Points, in no order, along strands that fork and pass close to each other.
Two points are linked if the straight distance between their rows is under 91.1. Some points are linked to none.
tizug: [ 61  27 -30  11   8 -19 -10   2  13  -8   8 -38  17  34  12 -32   3  -5
  -7  16]
tudu: [ -6 -15  11   7  26 -13 -18 -28 -14  11  -7  -9  59  28 -34  40 -45 -30
  -2 -26]
kug: [ -9 -28  14 -48 -17  20 -39 -42  -8  -3  25 -12 -39   9   4   4  41  -5
  25 -48]
korit: [  6 -16  -3  11 -12 -20   6 -30  11  23   9 -14  29 -10 -29   4  30  15
  45 -25]
bekag: [  8  -6  33  -9  -1 -12 -35  30 -35  17 -32 -23 -20  31 -23   8  23   4
 -35 -49]
tupi: [  0 -14 -11 -39  31  16 -61 -28   5  17  26   7   5  18  13  51 -21 -15
  -7 -16]
buli: [-14  53 -14  34  37  13 -25 -43  -8  49   5   8  15 -23 -14  -1   4  26
  -2   5]
Vep: [ 13 -21  31 -11 -49  36 -13   5  -5 -44  -4   4  -9   9 -16 -22  49 -16
 -26  -5]
semag: [ 10   0  13  19  -2 -13  58  -3  -9 -23  28 -21   6 -23 -23 -23  37  -7
 -23  33]
Gefa: [-32   1  -9 -62  24  27 -59  17 -13  30  -2   1 -43   8  23   3  -2  14
   8 -47]
zipu: [ 37 -18 -13 -40   0   8   3  31  15 -14  29 -21   9  19  16 -53  13  20
  23 -34]
notip: [-18  23 -15  46 -23 -33  53   8   2 -15 -16 -12 -15   4  43 -31  10  11
 -20  37]
Puleg: [-16  33  12 -19  19   5 -33 -23   5  38  -5 -22 -41  -2 -17   0  49 -18
  -5 -26]
fafeb: [ -4  -1  -7 -17 -26 -19  16  31 -12 -25   7 -24  23  -7  29  15  11  -1
 -29   2]
Mivu: [ -8  43   7 -15  -3   1   2 -47   7 -12  34 -22  23  14  23  14  17 -65
  27  17]
Bofop: [  6  -9   0 -14  -8 -21  31  -6  28 -22  23  14  12  -3  14  20 -41 -39
  36  18]
zan: [  1  13 -25 -17  -2   6   9  22  -5 -10   6   9  17  -1  61  -1 -42  37
  -7  33]
nalal: [  0   4  37 -13  33  -4 -16 -22  -4  34  -1  -2   5   9 -21  30 -46 -43
  -2  -7]
som: [ 23  32 -40  -1   8   2 -55 -25  13 -20  22 -14  22  45   9  30  19 -43
   3  17]
Tomu: [ -8  29 -23  23 -33 -31  19 -12  16  -8  15   2  32  -2  31  65  10 -26
  12  25]
dumip: [-22  17  -2  -7  46   8  17 -22 -24  29  37  -1   5 -18  17 -12 -26  24
 -31  27]
gupe: [ -1  65 -32  35  20  15 -35 -15  -3  40  -6 -13  31  22   6   2  14  31
  -1  -1]
vud: [ -2 -21  23  -2  51  -5 -25 -34 -25  28  -8  13  -7   2 -40  27 -21   4
 -25 -25]
zem: [ 14  21  39 -15 -36  15 -10  15 -14 -10  -6  -9  -9  -6 -14 -30  37  -8
   4 -37]
fimu: [-30 -14  16 -42  -1  30  -2 -35  -3 -18  28 -12 -47 -16 -32 -26  63 -13
   3 -35]
pon: [-51   9   3  36 -27  11  22  35 -15   4 -52  22   1 -24  -7  -7   5  24
  -9   5]
pagiz: [-15 -12  10  -1  -7   2  -2  21  14  -4 -29  36 -37 -14  19  12 -18   0
  18  36]
mazap: [ 59 -14 -18 -21  26 -29  -8   4  21 -10  -1 -43  25  31   6 -27  -9 -31
 -12 -14]
pir: [-41  -5 -18 -19  17  15  -7  13  -9  14   6 -23 -12 -10 -13   0  54  33
 -23  -5]
des: [ 18 -28 -26  32 -44 -30  43  36  28 -46  -6  -3 -22 -29  23 -17  -4 -30
  17  -8]
Guku: [-45 -45  -9  -5   5 -13  23  29  27  -2 -40   1 -14 -30 -24  -7  28  17
  10  30]
sikez: [ 47  18   4 -13  14  25 -57  -4   0  27  31  -7  -9  26 -14   1  26  16
 -17 -49]
sezeg: [-16   7  54   6   5 -22  12 -14 -13  29 -25   6   3 -22 -15  13 -25 -12
  10 -22]
fitek: [ 36   4  -6  -8 -16 -16 -10  50  -5  16 -17 -19   6  33   3 -12  10   7
 -28 -33]
veb: [ 18  -4   5  34  38 -12  13 -40  14  15   5  -1 -40 -10 -30  25  22  -6
  -7  51]
pur: [-18  11   2 -58  -4  28 -36  50 -15  13   3   5 -16  -1  26  -3   3  24
  -5  -7]
Tumod: [ 11  25 -15  17   6 -14   0 -24   7  -6  -2 -15  57  17  -2 -23 -33 -45
  51 -14]
doke: [ 16  -3   7  -6 -25  -1  22  31  -2  -4  -6   5   6 -26   5 -60 -46  22
  35 -34]
gogir: [-15 -14  14 -36 -36  13  -5  16 -14 -18  16  -1  35 -10  25  30 -18  15
 -20  -7]
videm: [-22 -62  26 -28 -30 -25  22 -12   0 -33   3 -17  10  -3 -22  25  27 -24
   5 -26]
Sok: [ -1  16 -14  28 -45  -1  11  49  -5  10 -14   0   9 -21  25 -28 -60  19
  31 -62]
dilu: [-17  -9  40  -6  24  43 -34  18 -10  22 -12  36 -49  -9 -25 -17  12  40
   0  -5]
Kat: [ 39 -23 -30  43  -4 -45  11  35   7  -3 -33   2 -17  -1  17   4 -33  -7
  -3 -10]
vuvi: [ 11   7  38  -3  -6  26   8  22 -10 -37   0  17 -33  -9   4 -12  11   5
 -37  53]
rurak: [  3  40 -26  55 -14 -29  48  -6   4  -9  30  -1  21  14  44 -26 -16  14
 -23  42]
Mimam: [ 22 -24  28  -8  33  22   4 -19 -27   3  62  27 -19  -9 -25  37 -11  14
 -43  19]
gegig: [-29 -11  10 -28  31  24   8 -34 -16   9  49  21 -42 -23 -16  38  -5 -23
 -43  -9]
kaz: [  0  14 -25 -19  55 -16 -10 -19  18  22 -11 -13 -11   5  22  -8 -21 -18
   8  24]
noke: [  1  40 -24  31  19  -7 -13 -15   4 -16 -13 -10  34  27   0 -16 -22 -60
  37  46]
mim: [ 30  -8 -16   6  29  -3  20 -11   6 -13  50 -10  -3 -15 -14 -27  45  29
 -20  30]
fimar: [ 38 -42  36  -2  25  -4 -15 -11 -10  16  13  28 -16  -1 -32  10 -25  15
 -14  -1]
lapo: [ 35 -19 -32  46   0 -32 -30 -11   3 -13 -21   2  50  33 -33  45 -18 -45
  15  -6]
bimit: [-20 -45   0  -6 -20  -8  -3 -13   6 -13 -11  -9  11  -8 -37  15  56  21
  20 -27]
Kot: [-15  27   7 -16 -29  19 -37  39  -2  12 -35  12 -29  10  22  14  19  24
   8  -8]
tefo: [ -9  41  11 -13 -29   5  -6 -21   1  -2  22   3  31   5  42  64   9 -35
   8  19]
roz: [-25  24 -13   4 -31 -15  22   1   0  -8  12  -8  25 -30  21   2  37  31
   3   8]
Lifuv: [-29  14  37  18 -44 -16  13   3  -4   7 -48  25 -18 -23 -25  15  -8   3
  16  -9]
gika: [  6  48 -17  26   8  -4 -36 -25  -2  -3  -2 -13  18  36  14  53  -1 -56
 -22  33]
feb: [-35   5   3 -14  -6  76  12  21  -7 -26 -13   4   6 -28 -11 -47  32  27
 -25  27]
zefa: [-12 -12  27   8   5   9 -18  41 -20  29 -60   4 -23  11 -40   9  -3  21
 -33 -15]
libu: [ -5 -28   6 -26 -18  -9 -39  -3  -5  -4   9  16  27  19  19  71 -30  -9
 -12  -2]
tozom: [ -7   1  -7   0  18 -19   3  44  19  46 -51   7 -38  21   6 -18  14  15
  32   0]
Vebul: [ -9  15   3 -41  29 -22 -15   3  12  28 -40 -30  -4  16  16 -16 -25 -33
  23  -3]
Zef: [-15  -5 -18 -36  45  19 -55 -28  15  29  11  13 -44   2   1  19 -17  -5
   8 -25]
zeso: [-13 -33   7 -35  17   2 -10  21   6  29 -27  -2 -38  16  -6 -26   4  14
  56 -21]
Sobu: [ -7 -14  -3   8  -2  38  17  34   5 -37   7  27  -4 -17  -1 -38   8  50
 -27  52]
Gusu: [-15  20   0  38 -10 -21  19  31   1  17 -35 -15 -29   7   2 -46  30  37
 -23  25]
padoz: [ 14 -14   0 -30  32  12   3 -31   2 -13  53  -6 -27 -20 -17 -43  52  12
   3 -15]
dopag: [ 13  17 -46  28  -7  -8  23  17  -5   2   4  22  29  -4  43  -9 -70   1
  16   9]
muki: [  3 -21  32  10 -31  -3  64   6  -6 -39  18   2  17 -29 -30  -4  -4 -14
  -3   4]
nosup: [-61   7   3  16  -3  22  -7  13 -21   8 -37  -6   9 -28  -4   5  35  34
 -31   4]
sut: [ 12  44  14   4 -44  10 -15  23  -1  15 -11  -4  -2  12  17  -8  53  15
  18 -21]
vimap: [ 38  47 -18  19  15   6 -53  -2  13  32  -7  12  11  28  -5  -9 -20  15
  12  -9]
vasas: [-35  -5  -5   2  13   0  19   7 -34  10   2   2  23 -29  -1  12  -6  48
 -43  17]
mas: [-12  15 -23  28  -6  -4  27  15 -16 -22  32  19  19  -3  46  -5 -11  48
 -22  61]
luti: [ -7  -1 -12  23  12 -27 -10 -21 -17  37  -9   3  28   2 -12  71  -7  23
 -21  16]
fure: [ 19 -14 -17  26   6 -30 -39  -2  -5  28 -38 -12  47  27 -21  29 -28  -3
   6 -36]
mos: [ 25  11 -11  59   6 -37  53  12  10   7 -17 -17  11  -4  22 -51 -56   0
  -1   5]
zubab: [  6  37  -3   8  25 -17  -1 -26  31   1 -15 -17 -20   9  27  -8  -3 -49
  21  57]
fef: [ 14 -14  22   8  -6 -10  34  19  10 -21  10  46 -30 -14  13   9 -41 -12
  25  38]
rotag: [  2 -11 -28  33  18 -14  16  -9 -13  24   2   4  20 -20 -21  25 -22  57
 -30   6]
Buve: [ -5   4   9  13 -25 -39  55   6  -2 -17 -15 -11   5 -21  24   4 -41 -57
  18  -1]
Rogez: [-14  12  -1 -13  -6 -35  37  22  21  10 -43 -27  22  -8  22  -8 -19 -24
  26 -11]
reto: [ -1  -4  42 -18   4  35  20 -16   0 -36  34  30 -37 -26 -23  -7  42  -8
 -17  42]
mimuz: [ 13  38 -25 -14  11  13 -37 -35  19  -5  33   4  -4  17  22  28  36  -1
  -4   5]
pera: [ 36  -8   1 -19   0  -5  32   3   8  -4  33  -5  14 -15   2 -43 -26  16
  18 -20]
Nife: [-18 -46  31 -55  25  23 -13 -18 -26   0  15  -3 -27  -5 -22 -21 -18  -6
 -22 -24]
vana: [ -6  -8  23 -17 -25  74  14  -1  -3 -50  -3  12  29   0 -13 -36  31 -16
 -45  25]
Ren: [ -2  15  -6  -5  44  -9   3 -62  12   5  29 -35   7  16 -11  12  19 -63
  11   7]
berad: [ 23 -21  -6 -45  35 -15  -3 -38  11  -8  25 -29   8  31   4   5   0 -55
  -4  -4]
bapu: [ 15   8  -4  11 -15 -19   6 -44  19   3   4   2  40   5 -30 -16  -5 -22
  67 -38]
fam: [ 16  34 -30  23  20  -1 -32  28  23  45 -31   2 -17  38  18 -27  -9  26
  29  15]
feva: [-53 -30  29 -44  -9  10   0  24  -6  18 -25 -11  -8  -2  -9 -19   7   8
  33 -45]
Bapa: [  5  23 -40  65  21 -14  23  -5 -11  -2   2  -3  50  12  10 -38 -75   0
   2  13]
duses: [ 29  16  -3  -6  -2  17 -44 -17  10   9  35  12 -27   5 -10  15  59  28
 -15  -9]
mutuz: [-13 -26  45 -33  10  56 -16  14 -25   9 -19  13 -24  -1 -30 -32  11   8
 -23 -37]
Nid: [ 30  44  -7  25  -6   4   2 -19  10 -15  46   1  18  10  24  12  30  -3
 -11  39]
feru: [ 15 -24  48  -1 -32  29  27  -1  -7 -47  45  23  -7 -21 -19  -8   6  -6
   4  18]
varad: [-40 -58  11 -29 -44  32  -1  35 -10 -12 -36  10  12 -11 -20 -18 -21   8
  24 -43]
Zoz: [-40   7 -23 -45  20   8 -15 -12   8  11   8 -25 -37  -6   5  23  57  -8
 -24 -33]
neziz: [ 49  52   7  19 -15  -6   3  -9  21 -26  20   2  -1  18  29 -34  -1 -10
   4  36]
goda: [ 12 -38   3   8 -31  21  -1  30  13 -26 -13  36 -12  -3 -28  -5   9  36
   1  -9]
dinu: [ 56 -11  -3 -11 -13  -3 -44   3   0  14   6 -22  15  46   1  -9  12  12
   5 -60]
kud: [-51 -22  15 -12  29   5   6   6  -1  16 -46  23 -33 -37 -10  19  -6  21
  10  35]
mabu: [ 17   5 -50  39 -32 -20  -2 -11  16 -24   5  13  42  27  29  52 -26 -26
   8  38]
keliz: [-20 -56  24 -21 -60   9  10   3 -14 -41 -29  15  -5  -4 -27  23   2 -12
  17 -34]
komiz: [  7 -46   0 -21   5  34 -35  24   7 -10 -12  35 -38  15 -15  -6  29  44
   7  10]
finum: [ 11 -45  -8  28 -32 -25  66   7  12 -44   4  -9   4 -34 -19 -19  -9 -16
  22 -25]
Rogu: [  6  16 -20  28  25 -16 -24 -13  -8  16  -5   0  16  34  -7  55 -33 -12
 -31  39]
pepi: [  2 -11 -15  25 -36  -3  28  15   9 -10   3  21   3 -26   0  -7  16  34
  33   5]
sozos: [-41 -43  39 -58  12  36  18 -39 -22 -19  38  -2 -19 -17 -21  14   5 -20
 -16 -16]
fefe: [ 22 -12   2  37  -9 -19  36  32 -10 -12 -37   0 -21 -10  -4 -31 -35  11
 -23  12]
keri: [-15   7 -22  27 -31 -27  33  33 -14  -5 -19  -3  12 -29  48  -7 -59  10
  -6 -24]
fiko: [ 37 -17 -36  71 -16 -38  38   3  32 -20  -7   7 -22  -2  13   0 -27 -18
  16  18]
nifek: [-25  28 -13  14  55  14  15 -55  -3  32  29  10  15 -19  -2   9 -21   1
   5   9]

A fork is a point with three links, a tip a point with one. Leave the first point through the second and follow the links. Name the first fork or tip that comes.
noke, zubab | Guku
zem, sut | nalal
gogir, libu | muki
bapu, korit | vasas
mabu, Tomu | mimuz
Nid, neziz | mabu
muki, finum | dopag

Follow the links from the first point to the second, and from the first to the third. Name the last point that the two ways share.
Rogez, nalal, Zoz | nosup
Zoz, dinu, bimit | vasas
fefe, Gusu, zipu | dopag
mazap, bekag, roz | mimuz
fam, tizug, komiz | vasas
Puleg, pur, zubab | nosup
